Each row is a point on a landscape with many valleys, with its height.
A ball rolls from a point to the lowest of its 3 nearest points, and stops where none of them is lower. Distance is the straight distance between rows; heights are no part of it.
Q_225 (h 442): [-10  11  -5  -5 -55  27 -18  -4  17 -19]
Q_273 (h 398): [ 47  45  54  13  21 -62  35 -32 -40  43]
Q_431 (h 325): [-55 -35  47  43  38 -31  34  -3 -29 -71]
Q_665 (h 302): [ 35  -6 -52 -22  28  -2   0   9   6  34]
Q_783 (h 275): [ 28  47 -21  33 -80  14 -17 -42  22  -4]
Q_47 (h 248): [  3 -41 -60 -30  -4  33 -32  32  53  -2]
Q_615 (h 354): [-19   8  59  -9  29 -24  13  14 -30  -1]
Q_743 (h 166): [ 56  23 -68   8   0   1  -6 -18  27  39]
Q_49 (h 306): [-39 -53 -21 -15   1  56 -36  40  28  -9]
Q_474 (h 462): [-51 -13  27   9 -26  26   0   5  10 -60]
Q_614 (h 277): [-45 -42  37  -3  73  12  -3  41 -45  25]
Q_674 (h 232): [ 21  -5 -83 -13  12  21 -14  37  68   7]
Q_773 (h 187): [ 31   2 -55   1 -22  16 -25   0  25  23]
Q_738 (h 181): [-70 -24  39  37  13  -3  19  18 -13 -65]
Q_264 (h 380): [-34 -23  52  28  27 -42  38 -20 -26 -63]
Q_257 (h 370): [  6  15 -12 -13 -42  18 -22  -1  12  -2]
Q_997 (h 403): [ 32  49  39  17   5 -50  20 -27 -25  19]
Q_683 (h 454): [ -5  11  38  19  -7 -50  42 -35 -12 -43]
Q_235 (h 583): [-21   7  31  -7 -17   8   6  -1  -7 -16]
Q_34 (h 367): [ -9   6  65  18  22 -66  47 -27 -22 -43]
Q_478 (h 220): [ 31  12 -20  -4   2  -6   0 -11 -11  45]
Q_811 (h 469): [-14  18  18  -3 -34  -2  15 -16   4 -38]
Q_785 (h 382): [ 32  38  49   5  21 -51  26 -23 -38  35]
Q_609 (h 253): [ 39   4 -46 -11   2  -1 -16  -1  14  29]
Q_658 (h 273): [-49 -41  24 -10  55  25 -13  45 -22   9]
Q_99 (h 194): [ 38   8 -79  -7  17   6  -9  15  44  24]
Q_557 (h 320): [-48 -26  34  -9  15  26  -5  24 -14  -7]
Q_229 (h 345): [-73 -22  49  20  42   8   2  37 -33 -19]
Q_966 (h 102): [ 44  21 -52  13 -31  12 -20 -23  11  29]
Q_861 (h 594): [-63 -35   3  -1 -29  60 -32  30  19 -35]
Q_173 (h 336): [-46 -16  60  19  26 -20  24   4 -19 -45]
Q_899 (h 132): [ 19  -9  35 -25  72 -34  20   3 -39  51]
Q_497 (h 222): [ -9 -23  40 -24  69 -15  14  20 -36  31]
Q_608 (h 304): [-42 -57   2 -19  87  14  -1  53 -24  22]
Q_827 (h 258): [ 23  -8 -53 -10 -32  30 -34   9  40   9]
Q_392 (h 211): [ 35  26 -39  13 -55  27 -27 -21  18  11]
Q_428 (h 125): [  0  28   2   4 -57   4  -3 -19  11 -26]
Q_824 (h 303): [-37 -38 -14 -22  -7  50 -33  37  20  -5]
Q_524 (h 255): [ 12  -5 -21 -25   3   8 -14   4   1  28]
Q_703 (h 161): [ 14  37  58  20  15 -73  50 -37 -31 -15]
Q_25 (h 293): [-21 -23 -15 -18 -32  45 -30  22  24 -11]
Q_266 (h 551): [-29  -5  -5  -2 -71  39 -25   5  36 -44]
Q_618 (h 322): [ 14  20  38 -11  19 -37  16  -3 -27  25]
Q_236 (h 122): [ 38  26 -21   6 -28   0  -9 -21  -1  27]
Q_945 (h 513): [-20   9   8 -10 -43  18  -8   1   0 -17]
Q_335 (h 366): [ 18 -23 -14 -37  53 -11   3  18  -5  37]
Q_333 (h 294): [-16 -38 -14 -23  10  26 -20  22   9   5]
Q_631 (h 289): [ 46  15  -9  -7  29 -33   9 -12 -25  56]
Q_244 (h 317): [ 21  30  23  34 -27 -61  36 -59 -20 -44]
Q_770 (h 292): [-20 -13  31 -19  23   8   1  18 -15   5]
Q_554 (h 324): [ 55  30 -33  14  10 -16  10 -33 -18  66]
Q_183 (h 263): [ 19  43  20  17 -35 -32  23 -38 -19  -8]
Q_342 (h 355): [-66 -25  27  10   2  36  -6  38  -4 -32]
Q_288 (h 549): [-38  -1   6   5 -62  30  -9   4  34 -58]
Q_639 (h 332): [ 12 -21 -53 -32  40   3  -5  26  18  14]
Q_745 (h 209): [ 26   5  28 -23  52 -37  16   2 -32  51]
Q_322 (h 231): [ 35  52 -24  31 -56   9 -13 -37  10  15]
Q_646 (h 237): [  3 -19 -30 -23 -27  26 -34  15  21   0]
Q_366 (h 251): [-14 -48 -56 -28  16  49 -28  51  61  -8]
Q_269 (h 198): [ 56  15 -82  12  -7  20 -18 -10  43  26]
Q_433 (h 475): [-34  -5  39  18  -2 -23  32 -14 -10 -55]
Q_680 (h 281): [ 26  34  39  36 -11 -74  48 -50 -25 -35]
Q_367 (h 190): [ 35  43  -2  16 -35  -9   5 -38  -7  15]
Q_306 (h 311): [ 23  50  12  40 -42 -42  35 -53 -16 -32]
Q_687 (h 261): [-41 -30  40 -14  52  13   0  26 -26  17]
Q_686 (h 323): [ 26  51 -13  34 -67  -6  10 -54   7 -18]
Q_722 (h 626): [  3  11  18 -14 -17  -1   3  -2  -8   6]
Q_353 (h 195): [ 64  22 -81  29 -14  16 -14 -38  37  37]
Q_755 (h 254): [-26 -54 -40 -29  42  40 -17  52  33   4]
Q_75 (h 285): [-16 -39   0 -23  41  22 -14  34   0  18]
Q_278 (h 180): [ 10 -10 -34 -24 -16  20 -25  12  12  14]
Q_790 (h 291): [ 55  24  27  -3  58 -58  21 -16 -50  69]
Q_326 (h 579): [-51 -18   8   8 -56  53 -21  17  30 -66]

For each start below, name the point where the ball stops.
Q_367 -> Q_966
Q_273 -> Q_899
Q_609 -> Q_966
Q_75 -> Q_687
Q_783 -> Q_966
Q_264 -> Q_738
Q_288 -> Q_687
Q_639 -> Q_278
Q_478 -> Q_966
Q_683 -> Q_703

Write out the way that a ball takes from each point below.
Q_665 -> Q_609 > Q_773 > Q_966
Q_997 -> Q_618 > Q_745 > Q_899
Q_326 -> Q_288 > Q_474 > Q_342 > Q_557 > Q_687
Q_785 -> Q_618 > Q_745 > Q_899
